Points on a hilly landscape, in no order, each with its height.
A ball rolls from a point to the lowest of its 4 nearest points, and stops where none of them is lower. Distance is the straight distance between rows; heights are no part of it.
J_31: [-0.48  0.82  0.09 -3.79 -1.41 -1.27 -0.07  2.10 -0.52 -0.98  1.04  1.12
 -1.37 -1.52 -1.85  0.77  1.34  0.76  0.19 -0.93]  height 503
J_171: [-1.54 -0.04 -2.27  2.54  2.45 -1.25  0.13 -0.68 -2.14 -0.24  0.15  0.49
 -0.17 -1.55  1.98  1.04  0.82 -2.70 -2.50  0.67]  height 268
J_725: [ 1.35 -0.16 -1.10  1.92  0.98 -0.79  0.14 -0.70  2.18  1.42 -0.15 -0.93
  0.88  0.19  1.53  2.11 -1.14 -0.20 -0.41  0.55]  height 57
J_973: [-1.33  0.36  1.87  0.73 -2.69  0.71  1.29  0.34 -1.00 -1.95  0.31  1.78
 -0.48  1.99 -1.03 -0.02 -1.99  0.99  0.34  0.07]  height 244
J_991: [-3.55 -0.19  1.65  2.87  0.35  0.87  0.73  0.42 -2.54 -1.44  0.47  0.91
 -0.04 -0.54 -3.78 -1.83 -1.87 -0.56  1.00 -2.67]  height 390
J_400: [-0.53 -0.82  2.34 -0.79 -4.05 -0.04  1.19 -0.40  0.71 -1.82  0.95 -0.99
 -0.97  0.29 -2.60  0.02 -2.49  0.64  1.02 -0.39]  height 243
J_537: [-1.25 -0.74  0.43  2.48  0.46  1.19  0.47  0.69 -2.14  1.46  0.27  2.06
  2.16  0.41 -1.61 -1.36 -0.77 -0.04  0.11 -2.08]  height 220
J_983: [-1.28 -0.19  0.36  2.64 -1.39  0.69  0.37 -0.37  1.69 -0.33 -2.85 -1.15
 -0.02  0.69  3.40  1.69 -2.06 -0.04  0.37  0.46]  height 221
J_994: [-1.72  0.80 -0.81  1.81  2.62  2.14 -1.45  1.68 -1.80  0.46 -0.88  2.64
 -0.76 -0.78  0.67 -1.73  1.41 -1.14 -2.62 -0.05]  height 195
J_843: [ 0.10  0.85  0.75 -2.28  2.11 -2.27  3.20  0.68  0.64 -0.04  0.20 -0.60
  1.85  2.68  0.32  3.07  2.80  1.48  1.84  0.63]  height 461
J_819: [ 0.92 -0.26  0.51  3.51  1.58  1.42  1.93  0.25 -1.59  3.38  0.19  0.59
  2.25  0.12 -0.20 -0.77 -0.83 -2.08  1.36  0.13]  height 211
J_101: [ 0.93 -0.46 -0.87 -0.29  1.21 -0.82 -1.40 -0.38  1.12  0.85  0.68 -1.55
  0.23  2.79  0.44  0.13 -0.34  2.86  2.38  2.37]  height 163
J_523: [-0.23 -0.93  1.17 -0.86 -1.15  2.78  1.26  0.49  0.67  1.42  0.17  0.45
  1.44  1.02 -1.98 -1.48 -1.33 -0.39  2.24 -1.75]  height 498
J_212: [-1.09  0.06  1.38 -1.14 -0.82  1.05  1.09 -1.33  0.48 -0.08  1.13  0.41
  1.96  3.15 -1.07 -0.18 -0.09  0.50  2.42 -0.40]  height 603
J_328: [ 1.66 -1.41  1.42 -1.10 -0.99 -2.34  3.86  0.54 -1.53 -1.31  2.24 -0.50
 -0.67 -1.67 -1.49  2.04  0.96  0.20  0.17  1.61]  height 293
J_487: [ 1.46  0.74 -1.69 -1.44  3.22 -2.53 -0.93 -0.79  2.20  0.24  0.12 -0.97
  0.09  1.09  0.77  2.69  0.71  1.31 -0.33  1.53]  height 233
J_958: [ 1.19 -0.23  1.17  3.42  1.40  1.45  2.05  1.10 -1.59  1.64 -0.30  0.37
  1.16 -1.14 -0.48  1.03  0.62 -4.33 -0.42  0.86]  height 286
J_695: [ 1.59 -1.34  1.70 -1.75 -3.65 -0.57  2.17  1.05  0.71 -2.48  1.62  0.37
 -1.33  0.36 -0.62  2.44  0.11  0.60 -0.79  2.87]  height 350
J_456: [-2.00  0.35  0.55 -3.55  0.88 -3.47  0.61  0.59 -0.32 -0.96 -0.60  0.45
  0.85  1.12  1.63  1.58  2.63 -1.02 -1.79 -0.14]  height 274
J_757: [ 2.08  1.49  0.93 -2.57 -0.42 -1.23  0.74  3.76  1.01 -0.53 -0.47 -2.81
 -1.32 -2.86 -2.56 -1.08  1.60  0.86  0.43 -1.18]  height 227
J_306: [-1.96  0.75  0.08 -0.22 -1.36  3.87  0.53  1.38 -1.92 -0.58 -0.37  1.35
 -0.16  0.71  0.89 -1.59 -1.90 -1.07 -0.86  1.15]  height 259
J_278: [ 2.34 -0.59  2.56 -1.81 -1.95 -1.95  3.15  1.70 -0.23 -2.05 -0.27 -2.30
 -1.93 -1.43 -2.32  0.15 -0.06  0.46  0.27 -0.08]  height 231
J_37: [-0.03 -0.44 -0.90 -3.18 -0.10 -1.62 -1.79 -0.15  0.72 -1.05 -0.08  1.01
 -0.36  0.55  0.50  0.38  2.17  1.22 -0.70 -0.58]  height 264
J_439: [-1.28  0.62 -2.01  1.29  1.88  0.32 -2.26 -2.68 -1.00 -1.27 -0.19 -0.10
 -0.41  0.01  2.92  0.07  0.22  0.05 -1.74 -1.06]  height 66
J_933: [-0.21  0.92  1.32  0.39 -3.14  0.53 -0.17 -0.17 -1.02 -0.80  1.28  0.87
 -2.59 -0.81 -1.82 -0.21 -1.73  0.01  0.34  0.88]  height 86
J_813: [-4.69 -1.52 -0.53  0.20  1.97  0.16 -0.82 -1.06 -2.23 -2.01 -0.71 -0.81
 -0.28  0.12  3.39 -2.43  1.95 -1.78 -2.60  0.31]  height 333
J_962: [ 0.99  1.36  0.82 -2.44  1.09 -2.11  2.22  2.05 -0.80 -0.21 -0.92 -1.33
  0.26 -0.37 -3.15 -0.65  0.77  1.22  2.28 -2.67]  height 324
J_720: [-2.04 -0.14 -0.17 -2.88  1.22 -3.30 -1.19 -0.92  0.27 -1.90  0.00  0.41
  1.13  1.55 -0.28  2.10  2.91 -0.67 -2.63 -0.14]  height 19
J_768: [ 0.40  1.40  0.30 -1.06  1.04 -0.76 -0.34 -0.71 -0.55  2.09  1.80  1.12
  1.04  1.07 -1.26  1.06 -0.14  0.64  1.26 -0.86]  height 599
J_586: [-0.89  0.06 -1.72 -0.26 -0.49  2.24  0.71  0.82  0.74  0.57  1.78  0.84
 -1.18  0.21 -0.43 -0.31 -2.56 -0.90 -2.27  3.46]  height 236
J_378: [ 0.15  0.60 -1.19 -3.10  0.38  0.29 -1.56  0.27  1.51  1.48 -0.16  0.57
  1.07  0.45  1.57 -0.42  1.58  1.30 -0.34 -0.39]  height 357
J_685: [-0.33 -0.76 -1.47  2.87  1.76 -0.69 -0.35  1.18 -3.42 -0.39  0.74  1.44
  0.12  0.73  1.17 -0.15  0.62 -0.57  0.45 -1.40]  height 187
J_326: [ 1.34  0.44 -1.29 -3.18 -1.89 -0.28 -1.26 -0.20  1.89 -1.26 -0.45 -0.40
 -2.42 -3.23  0.38 -0.42  2.03 -1.20 -0.53 -0.44]  height 484
J_52: [ 0.63  0.21 -1.13 -2.69  0.65  0.26 -0.23  0.47  1.88  2.79 -0.31  0.61
  2.19  0.26  0.31 -0.36  2.34 -0.31 -0.29 -0.72]  height 453
J_56: [ 0.03 -0.84 -1.20  1.03  1.73 -0.56 -1.16 -1.47  0.95  2.58 -0.94  0.65
  1.13  0.38  1.45  0.49 -0.64 -1.84 -0.99 -0.21]  height 239
J_643: [ 0.45 -0.59 -2.08  4.10  2.12  0.40  1.21  0.47 -1.41  1.30 -1.17 -0.30
  0.90 -1.12  2.87  1.14 -0.16 -2.54 -1.03  0.56]  height 226
J_965: [ 1.63 -1.45 -0.22 -0.96 -2.30 -0.57  2.72  0.10  0.87 -0.47  2.40 -1.62
  0.26 -0.97 -2.65  0.56 -0.54 -0.96 -0.60  0.92]  height 89
J_71: [ 0.45 -0.54 -0.89  1.56  2.31  0.79 -1.01 -1.98  1.88  3.13 -1.24 -1.54
  1.38  0.54  2.86 -1.68  0.08  1.44  1.37  0.22]  height 93
J_471: [ 0.87 -0.84  2.14 -0.59 -1.50  1.70 -0.29  0.20  2.50  0.59 -0.31 -1.58
  1.13 -1.00 -2.87 -1.87 -1.37  0.61  0.84 -1.07]  height 338
J_961: [ 0.33  0.20  2.94 -1.61 -0.77 -0.33  1.48  0.01  1.91 -0.61  0.08 -2.65
  0.15 -1.31 -5.52 -0.26 -0.41 -0.02  2.22 -2.52]  height 494
J_139: [-3.07 -0.52 -0.29  2.79  2.86 -1.53 -1.34 -4.03 -1.54 -0.90 -0.88 -0.82
  0.08  1.53  2.51 -1.32  0.20 -2.51 -3.21  0.45]  height 309
J_196: [ 2.50  0.54 -0.20  4.46  1.91 -0.97 -2.21 -0.77 -1.57  1.25 -0.26 -0.17
  0.27 -0.14 -2.10  0.17 -1.13 -0.18  2.49 -0.56]  height 68
J_630: [-1.80  1.27 -0.16  1.72  1.87  0.68 -1.01  0.87 -2.26  0.52  0.93  2.82
  0.38  0.08 -0.38 -0.53  0.13 -1.07 -0.40 -0.83]  height 258
J_809: [ 1.99 -0.94  1.24 -1.91 -0.33  0.12 -0.24  2.77  2.27 -0.92 -0.99 -3.02
 -0.05 -1.08 -3.11 -2.22 -0.37  1.67  1.75  0.61]  height 188
J_869: [ 2.76 -0.67 -0.51 -2.07 -1.36 -1.60  1.00  0.79  0.88 -0.43  0.57 -1.69
 -2.45 -3.63 -0.47 -0.28  0.28 -0.52  0.61 -0.04]  height 460
J_198: [-1.94  0.65  1.94  2.72 -0.41  0.87  1.62 -1.12 -2.05  0.95  1.07  2.15
  1.49  3.15  1.04  0.43  0.16  0.93  1.42  0.27]  height 321
J_316: [ 0.71 -0.38 -0.23  2.19  0.76  0.47  0.85 -1.87  0.63  1.76  0.02  0.00
  1.12  2.10  1.94  1.68 -1.68 -0.08  0.85  1.04]  height 32
J_201: [ 1.01  1.96 -0.97  3.89  0.61 -1.69 -1.33 -0.01 -2.24  0.68  0.59  1.96
 -0.92 -0.80 -0.67  1.49 -2.00 -0.41  0.57 -0.24]  height 205
J_649: [-3.47  2.45 -0.72 -1.61 -1.47  1.93 -1.06  1.19  1.87  0.42  0.56  1.75
 -0.53 -0.02  0.15 -0.43 -0.59 -2.30 -1.75  0.56]  height 598
J_374: [ 0.40  0.43  0.37 -0.61 -4.94  1.39 -0.16  0.84  0.06 -0.84  0.68  0.35
 -1.43 -0.28 -1.45 -0.90 -1.89  0.25  1.10 -0.68]  height 254
J_499: [-2.03 -0.73 -0.77 -2.53  1.82 -3.19 -1.39 -2.94  1.68  0.70  0.15  0.03
  1.33  0.43  0.43  0.14  0.17 -1.94 -1.40  0.11]  height 355
J_929: [ 0.48  1.21  0.78 -3.10 -0.50 -1.01 -0.08  1.07 -0.30  0.01  0.54 -0.25
  0.40  1.15 -1.92  0.69  0.72  2.06  2.83 -1.74]  height 466
J_427: [-1.40 -0.66 -0.59 -0.06 -2.64  2.51 -0.37 -0.63 -0.47 -0.37 -0.91  1.48
  0.14  0.03  1.27 -2.71  0.07  1.39 -1.31  0.44]  height 410
J_589: [ 1.59 -0.33  0.07 -2.93 -2.19 -0.67  2.32  0.46  1.29 -2.57  0.02 -1.22
 -0.79 -1.89  0.77  1.80  1.12  1.05 -0.82  1.08]  height 409
J_208: [ 1.73 -0.31 -1.34  2.70  1.19 -0.21 -0.76 -1.36  1.79  0.94 -2.78 -2.92
 -0.30 -0.95  3.32  0.29 -0.74  0.02 -0.49  1.46]  height 126
J_793: [ 3.22  0.04 -0.51  3.46  1.08  1.03 -0.98 -0.61  0.71  1.44 -0.90 -0.12
 -0.04 -0.70  0.32  1.23 -1.00 -1.46 -0.45  0.39]  height 144
J_217: [ 1.12  0.28 -0.78 -1.59  4.46 -1.03  0.49  0.39  3.18  2.30  0.08 -4.50
  0.39 -0.31  1.49  1.31  1.73 -1.48 -0.30  2.40]  height 323
J_678: [ 1.80  0.61  0.83  0.31 -0.54 -2.47 -2.90  0.54  0.07 -0.30 -0.09 -0.87
 -0.94  0.10 -1.68 -1.76 -0.56  2.10  2.83 -2.12]  height 197
J_51: [ 1.03  0.79  0.84  1.64  0.06 -1.30  0.49 -1.17 -0.02  1.28  1.89  0.52
  0.48  0.93 -3.37  2.83 -1.90 -0.24  2.12 -0.77]  height 325
J_69: [ 1.39 -0.79  1.25  3.10 -0.96 -0.71  1.01 -2.07 -0.10 -0.26 -0.62 -0.47
  0.55  2.10  1.76  4.11 -1.65  0.26  0.97  1.41]  height 141
J_791: [-0.63 -0.60  0.92  0.41 -2.99  3.93  1.11  1.34  1.57  1.47  0.49  1.02
 -0.20 -0.82 -0.94 -1.43 -2.17 -2.33 -0.92  0.66]  height 644
J_273: [ 3.14  0.20  1.25 -1.11 -0.37 -4.28  3.51  0.93 -0.35 -0.06  2.05 -2.53
 -1.37 -3.19 -2.75 -0.98  1.00  1.40 -0.40  0.48]  height 299
J_63: [-0.01  1.37  0.19 -3.21  2.22 -2.82  0.82  2.09  0.23 -0.41 -1.86 -0.52
  1.20  2.04  1.43  1.89  3.19  1.52 -0.31  0.23]  height 436
J_763: [ 1.20 -1.78 -2.07 -0.72 -2.01  2.17 -0.19 -1.31  1.31  1.04  1.68  0.48
 -1.34 -1.77  0.26  0.20 -1.84 -1.44 -1.23  1.82]  height 30
J_205: [-0.69 -1.07 -1.61  1.75 -1.35  3.07  0.08  1.79 -1.97 -1.40 -1.32  0.72
 -1.02 -2.68  1.48 -1.25  0.10 -1.22 -2.37 -0.91]  height 373
J_491: [-2.40  1.87 -0.85  0.34 -2.07  2.20 -0.55  1.46 -0.44 -1.01  1.32  2.14
 -1.18  0.78 -1.78 -0.20 -2.25 -0.85 -0.14  0.14]  height 348
J_559: [ 0.31 -0.15  1.08 -3.82 -1.60  0.13  1.30  0.74  0.70 -0.49  0.38  0.39
  0.69 -0.18 -1.42  0.10 -0.31  0.23  1.69 -1.34]  height 578
J_42: [-0.78 -0.62 -0.94  1.45  1.75 -1.84 -0.93 -4.33  0.73 -0.66 -0.83 -1.62
 -0.51  0.54  1.57  2.25 -0.90 -0.43 -1.73  2.16]  height 200
J_866: [ 1.20  0.38  1.27  0.02 -0.23  0.43 -0.59  0.86  0.22  2.12  0.42  0.43
  1.86 -0.15 -2.78 -1.55  0.76  0.69  1.94 -2.19]  height 386
J_265: [ 2.47  0.81 -1.19 -0.58  0.64 -0.28 -2.66 -0.97  0.99  1.87 -0.61 -0.06
 -0.13 -0.15  0.54 -0.98  2.16  1.97  0.37 -0.22]  height 191
J_20: [-1.33  1.08 -0.67  2.80  1.57  0.58  0.33 -0.57 -2.58 -1.16  1.47  1.95
  0.17  3.21  0.99  1.93 -0.14 -0.95 -0.93  1.57]  height 367
J_587: [-2.08  0.51  0.65  0.09  1.20 -1.04 -0.71 -1.63  1.04  2.05  0.79  1.16
  1.14  1.87  2.40  0.30 -0.13  0.95  0.23  0.78]  height 310
J_546: [ 0.08  0.67 -1.36 -0.91  0.61 -1.25 -3.70 -1.38  0.07  0.52 -0.58  2.79
 -1.24 -1.59 -0.09 -0.44  0.96 -0.37 -1.32 -1.04]  height 193
J_754: [-0.13 -0.78 -0.90 -2.93 -1.72  0.82  1.93  1.59 -0.24 -1.12  3.18  1.20
 -1.63 -1.26 -1.45  1.82 -0.97 -1.37 -0.22  1.79]  height 369
J_635: [ 0.75 -0.24 -2.00  0.73  2.93  0.32 -1.71 -3.01  1.97  0.69 -1.08 -1.24
 -1.15 -0.47  2.45  0.35  0.35 -0.51 -1.10  1.20]  height 157
J_680: [-1.25 -1.91  0.16  3.30 -0.73  0.54  1.69 -0.11  1.35 -0.47 -3.02 -1.32
 -0.80 -1.72  3.94 -0.68 -1.18 -2.57 -0.85 -1.03]  height 250
J_736: [-0.28  0.52  1.89 -3.27 -2.04 -0.61  2.34  0.78 -0.24 -2.27 -0.35 -0.04
  0.51  2.57 -0.06  1.79  1.84  2.57  1.04 -0.85]  height 536
J_600: [ 1.76  0.20  0.41 -1.40 -1.62 -0.41 -0.69  0.69  1.26  0.04 -0.82 -0.72
 -0.58 -0.70 -2.20 -1.28 -1.79  2.32  2.36 -1.19]  height 277
J_931: [ 0.73 -0.14  0.70  1.13 -0.80  1.33 -2.27  1.02 -2.65 -1.18 -0.52  1.58
 -0.04 -2.15 -1.22 -2.35  0.05  0.25  0.47 -2.61]  height 111
J_267: [-3.69 -0.52 -0.16  2.06  0.50  0.58  1.50  0.17 -1.49 -0.15  0.86  1.29
  0.44  1.41  3.84 -1.13  0.27 -0.87 -0.28  0.48]  height 351
J_612: [ 1.20  0.51  0.91 -1.34 -1.98  2.48 -0.80  0.88  1.03  1.87 -0.28  0.10
  1.72 -0.61 -2.18 -1.32 -0.25 -0.97  0.39 -1.40]  height 521
J_928: [ 1.00  1.17 -1.00  1.39  1.48 -2.52 -2.84 -0.97 -0.63  0.03  1.64  1.90
 -2.19 -1.18  0.13  0.90  0.33  0.84  0.16 -0.22]  height 316
J_940: [-0.49 -1.17  0.44  2.02  1.07  1.00  1.91  0.90 -2.30  0.34 -0.52  0.37
  2.60  1.45  0.25 -2.18 -0.19 -0.20  0.85 -2.26]  height 56
J_55: [-3.55  1.58  0.38 -1.95  0.29 -0.48 -2.35 -0.28  1.82 -0.82  0.48  0.35
 -0.32  2.59  0.76 -0.36  0.68 -1.32 -2.28  2.40]  height 540
J_227: [ 4.74 -0.85  0.28 -1.81  0.33 -0.18  0.17 -0.82  1.14  1.57  2.05 -1.46
 -0.26 -2.97 -2.29 -0.50  0.68 -0.70 -0.77  2.03]  height 490
J_966: [-2.22 -0.79 -0.37 -4.00 -1.02 -0.25  0.45 -0.13  1.07  1.34  0.03  1.60
  2.07  1.90  2.03 -0.23  1.47 -0.25  0.36 -0.84]  height 531
J_117: [ 2.38 -1.24 -0.12  3.76  0.85  0.37  1.59 -0.27 -0.74  0.99 -0.33 -1.36
  1.65 -1.17  0.76  1.52 -2.45 -1.84  1.43  0.07]  height 190
J_856: [-3.24  0.08  1.24  0.79 -0.13  1.49  1.10 -0.01 -0.24  0.25  1.70  1.84
  0.53  2.68  2.12 -0.36  0.14  0.93  1.01  1.27]  height 428
J_444: [-1.19 -1.07  0.51  0.40 -3.72  1.65  2.72  0.17 -0.42 -0.93  2.62  0.46
 -0.64  0.81 -3.39  0.80 -2.18 -0.96 -0.30  1.53]  height 391
J_999: [-3.26 -1.89 -1.64  0.05 -1.60  3.48  0.74 -0.61  1.41 -1.20  0.27 -0.28
 -0.94 -0.18  1.65 -1.51 -1.06 -0.19 -3.01  1.41]  height 400
J_644: [ 2.87  1.31  1.24  1.61  2.02  1.28 -2.71 -0.47 -0.41  2.22 -1.63  0.60
  1.80 -0.69 -0.54 -2.64  1.17  1.92  1.78 -0.42]  height 118
J_876: [ 0.58  0.76  0.64  2.07  0.88  0.04 -0.59 -0.21  0.13  0.25 -1.20 -0.87
  1.55 -0.25 -2.59 -2.28 -0.84  1.76  0.96 -3.14]  height 137
J_619: [ 1.32 -0.41 -1.27 -1.53 -1.92 -0.08 -2.17 -0.83  1.17 -1.14 -0.53 -0.35
 -1.78 -2.35  0.50 -0.92  0.43  1.43 -0.82 -0.10]  height 462
J_247: [-3.19  0.37 -0.61  1.25  1.04  0.77 -1.65  0.57 -2.38 -0.96  0.34  1.72
 -1.06  1.78  1.79  0.06  0.29 -0.16 -1.81  0.72]  height 257
J_645: [ 0.36  0.50 -1.66  1.10  2.23  1.14 -3.01 -1.84 -2.57  0.30 -1.57  1.67
 -1.18 -1.63  0.56 -0.57  1.08 -0.08 -1.33 -2.04]  height 21
J_163: [ 2.36  0.16 -0.74  4.05  2.28 -0.16 -0.99 -0.08 -2.66  0.78 -0.22 -1.63
  1.31 -0.41 -0.57 -0.80 -0.55  0.96  1.42  0.24]  height 48
J_659: [ 1.86  0.79 -0.83  1.98  0.69 -0.22  0.18  1.00  0.48  2.33  0.33 -0.53
  0.26  0.97  0.65  3.25 -2.47 -0.17  1.84  0.40]  height 196
J_275: [-1.71 -0.73  1.05 -1.20 -2.52  1.56 -0.11  0.19 -0.05  0.67  1.01  0.73
  1.23  1.37 -0.31 -1.38 -0.91  1.06  0.59 -1.30]  height 478
J_435: [-0.30 -1.02  0.68  3.81 -0.15  0.55  3.01 -0.15 -1.25  0.40  0.38 -0.52
  0.19  0.75  1.79  2.21 -0.95 -1.71  0.53  0.32]  height 216
J_922: [-0.49  0.91  1.63  2.12 -0.74 -0.26 -0.50 -1.55 -2.05 -1.86  0.23  0.83
  0.89  2.73 -0.94 -0.64 -0.26  2.62  2.10 -1.54]  height 213
J_765: [ 1.76 -0.22  0.29 -2.51 -1.00 -1.05  1.37  2.16  0.61 -1.60 -0.48 -2.53
 -1.62 -1.20 -0.73 -1.89  0.15  2.24  1.87  0.64]  height 133
J_138: [-1.75  0.00  1.67  1.84  0.34 -0.93 -1.04 -0.96  0.80 -0.44  1.22  1.59
  0.05  2.15  0.78  3.57 -0.11 -1.21 -0.91  1.81]  height 437
J_286: [-0.72  1.30 -0.09 -2.32  1.12 -1.69  1.72  1.38 -0.44 -2.73 -2.97 -0.85
 -0.80 -1.11  0.63  0.09  2.79  2.06 -1.82 -0.55]  height 499
J_808: [ 0.90  0.00 -0.01 -0.79 -3.44  1.01  0.54  0.71  1.37  1.66  0.21  0.26
 -1.45 -1.89 -2.97 -0.07 -1.08 -1.18 -0.14 -0.19]  height 477
J_112: [-1.10  0.15  0.37  1.66 -1.54  2.08  0.78  2.04 -1.57 -1.50  0.77  0.04
 -1.69 -1.01 -2.21 -1.39 -3.09 -1.55 -0.25 -0.32]  height 23
J_837: [ 0.59 -0.51 -1.19 -4.12 -1.63  1.41 -1.03 -0.72  1.68 -0.96 -1.73 -1.03
 -1.47 -2.07  0.43  0.11  0.67 -0.80 -1.58 -0.24]  height 491
J_481: [-1.33  0.64  0.35  1.93 -0.29  3.64  1.15  1.60 -2.67  0.04 -0.10  1.22
  0.78 -0.81 -0.11 -2.77  0.31 -1.18 -0.59 -0.85]  height 271
J_54: [ 2.16 -0.36  0.42  1.94  0.92  0.61 -2.28  0.34 -2.15 -0.24 -1.98  0.30
  2.52 -1.44 -0.54 -2.74  0.04  1.14  0.68 -1.90]  height 75
J_820: [-0.73  0.71 -0.37  1.72 -1.04  0.31 -1.70  0.41 -1.76 -1.80  0.29  2.32
 -1.60 -1.48  0.90 -1.09  0.41  0.64 -0.84 -1.33]  height 140
J_616: [ 0.28 -0.30 -0.19 -2.95  1.20 -1.21  2.26  2.51 -0.15 -0.81 -0.71 -2.85
  0.46  0.78 -0.79 -1.41  1.76  3.50  1.64  1.49]  height 58
J_305: [-0.09  0.45  0.78  0.05  0.12 -1.60 -3.14 -2.85  0.60 -2.45  0.12  1.06
 -0.18  1.23  1.80  0.56  1.32  1.43 -0.93  0.84]  height 485
J_321: [ 0.32 -1.14  0.82 -2.72 -1.07  0.42  0.04  0.42  1.00 -3.51 -1.12 -0.30
 -1.61  0.09  0.80  1.17  2.58  2.50 -0.71  1.68]  height 449
J_115: [-2.51 -0.92  0.12 -2.39  1.53 -2.88  0.80 -1.87  2.50  2.43  1.09  0.60
  0.40  1.55  2.13  0.69  0.14 -2.63 -2.21  1.56]  height 520
J_595: [-2.06  1.39 -0.13  1.94  0.24 -0.78 -0.87 -0.35 -2.33 -0.96  1.46  2.43
 -0.05  0.43 -0.78  0.21 -0.77  1.09  0.02 -0.73]  height 38
J_641: [-2.53 -1.73 -0.20  2.96  1.41 -0.75  1.70 -1.18 -0.57  0.47 -1.31 -0.62
 -0.44  0.11  3.36 -0.01 -0.55 -3.95 -2.63  1.27]  height 275
J_244: [ 0.30 -0.01  0.26  2.39 -1.74 -0.27  0.17 -1.65  1.34 -1.27 -1.01 -0.41
 -0.86  0.45  2.19  4.38 -1.74  0.28 -0.20  1.17]  height 182
J_534: [ 1.69 -0.60 -2.07  2.19  3.66 -1.18 -2.26 -2.44  0.26  0.73 -0.74 -1.45
 -0.97 -3.57  2.42  1.02  0.09 -1.70 -1.91 -0.96]  height 194
J_144: [ 2.12 -0.77 -1.13  2.99  2.12  0.06  0.26 -0.62 -1.04  1.62 -0.90 -0.74
  1.76  0.67  2.42 -0.87  0.00  1.19  1.48  0.19]  height 22
J_65: [ 0.70 -1.13 -1.05 -3.57 -1.58  1.52 -0.27  0.54  2.26 -2.21 -1.83 -2.06
 -0.88 -0.96  1.49 -0.13  1.23  1.37 -0.38  0.70]  height 454
J_849: [-0.89  0.06  2.85  2.04 -0.37  0.51  1.28 -1.18 -0.16 -1.69  0.07 -0.05
  0.99  0.49 -3.46 -1.14 -1.93  0.49  2.11 -2.69]  height 245
J_934: [-0.68 -1.23  0.37 -4.17  1.61 -1.68 -1.77 -2.81  1.22 -0.76 -1.15 -3.39
 -0.08 -0.71  0.08 -2.16  2.47 -2.14 -2.92 -1.78]  height 517
J_279: [-2.45  0.46  1.60 -1.45 -1.25  1.11  0.43  0.41 -0.80 -2.20  1.84  1.03
 -1.37  0.49 -4.78  0.12 -1.44 -0.78  1.25 -2.31]  height 60
J_165: [ 1.50  0.85 -0.42 -2.28 -1.57  0.44 -1.61  0.50  1.07  0.91 -0.99  1.01
 -0.73 -2.44 -1.24 -0.94  1.15 -0.17  0.40 -1.47]  height 515
J_132: [-0.65  0.14 -0.86 -0.70 -0.89  0.74 -1.63 -0.44  0.29 -1.20 -0.92  0.77
 -0.11  0.07  1.79 -0.77  0.44  1.29 -1.26  0.31]  height 399
J_70: [ 2.71 -0.62 -1.07 -2.34 -1.29  0.02  0.95  1.59  0.94  0.33 -0.12 -1.69
 -2.41 -4.41 -0.39  0.03  0.89 -0.76 -1.38  0.28]  height 486
J_350: [-0.97 -0.10  0.39  1.83  0.23  0.33  1.36 -1.68  1.48  2.22  1.12  0.78
  0.79  2.36  0.36  1.87 -1.46 -2.03 -0.02 -0.13]  height 242
J_232: [-1.16 -0.69 -0.95  0.11  0.37  0.80  0.70 -0.71  0.32  3.37  0.78  2.39
  1.08  1.81  1.57 -0.66  0.61  0.66  0.16 -0.53]  height 468
J_960: [ 1.72  0.48 -0.21  1.11  0.98 -1.07 -0.97 -1.20 -0.29 -0.11 -0.23 -1.33
  0.19  1.70  0.99  1.33 -0.81  1.93  1.87  1.97]  height 136
J_744: [-2.32 -0.18  0.84 -0.41 -1.93  0.08 -2.31 -0.71  0.04 -2.26 -0.78  0.97
 -0.49  1.31  1.50  0.43  0.19  0.69 -1.85  0.53]  height 459
J_881: [-2.99  1.52 -1.45  2.30  1.75  1.61 -0.20  4.56 -3.39 -2.46 -0.04  0.73
 -0.54  0.84  1.08 -1.18  0.46 -0.52 -0.50  1.00]  height 360
J_361: [ 1.64 -0.09 -1.11 -1.94  1.64 -1.16 -1.68  1.19  0.29  1.83  0.95 -1.57
  0.57  1.87 -1.40  0.60  1.12  2.58  2.17  1.99]  height 192
J_508: [ 1.49  0.16 -1.38 -1.64  0.91 -2.11  0.90  0.27  1.15  1.67  0.16 -0.49
  1.74  1.86  1.03  1.38  1.09  0.24  1.35  0.43]  height 339
J_14: [ 3.16  0.51  0.75 -3.67 -0.50  1.14 -1.01  1.31  1.40  0.81 -1.84 -0.74
 -0.48 -2.52 -1.89 -1.05  2.62  0.87  1.08 -0.12]  height 368
J_245: [ 1.98  0.54 -0.72 -2.11  3.05 -1.40  1.71  3.15 -0.01  0.96 -0.45 -1.08
 -0.14  0.27 -0.11 -0.53  0.95  2.10  0.68  0.42]  height 143

Where does a ball stop that starts at each point below?
J_958 -> J_316
J_678 -> J_144
J_165 -> J_616
J_866 -> J_144
J_559 -> J_616
J_837 -> J_965

Call two points neighbours if one is among the 4 nearest of the other. Go from one point of each pair to the other, from neighbour to neighbour, staying as low as possible. Name the highest point that can't be avoided.
J_645, J_720 -> J_37
J_940, J_279 -> J_973
J_595, J_616 -> J_361
J_616, J_965 -> J_328
J_645, J_316 -> J_820
J_940, J_144 -> J_685
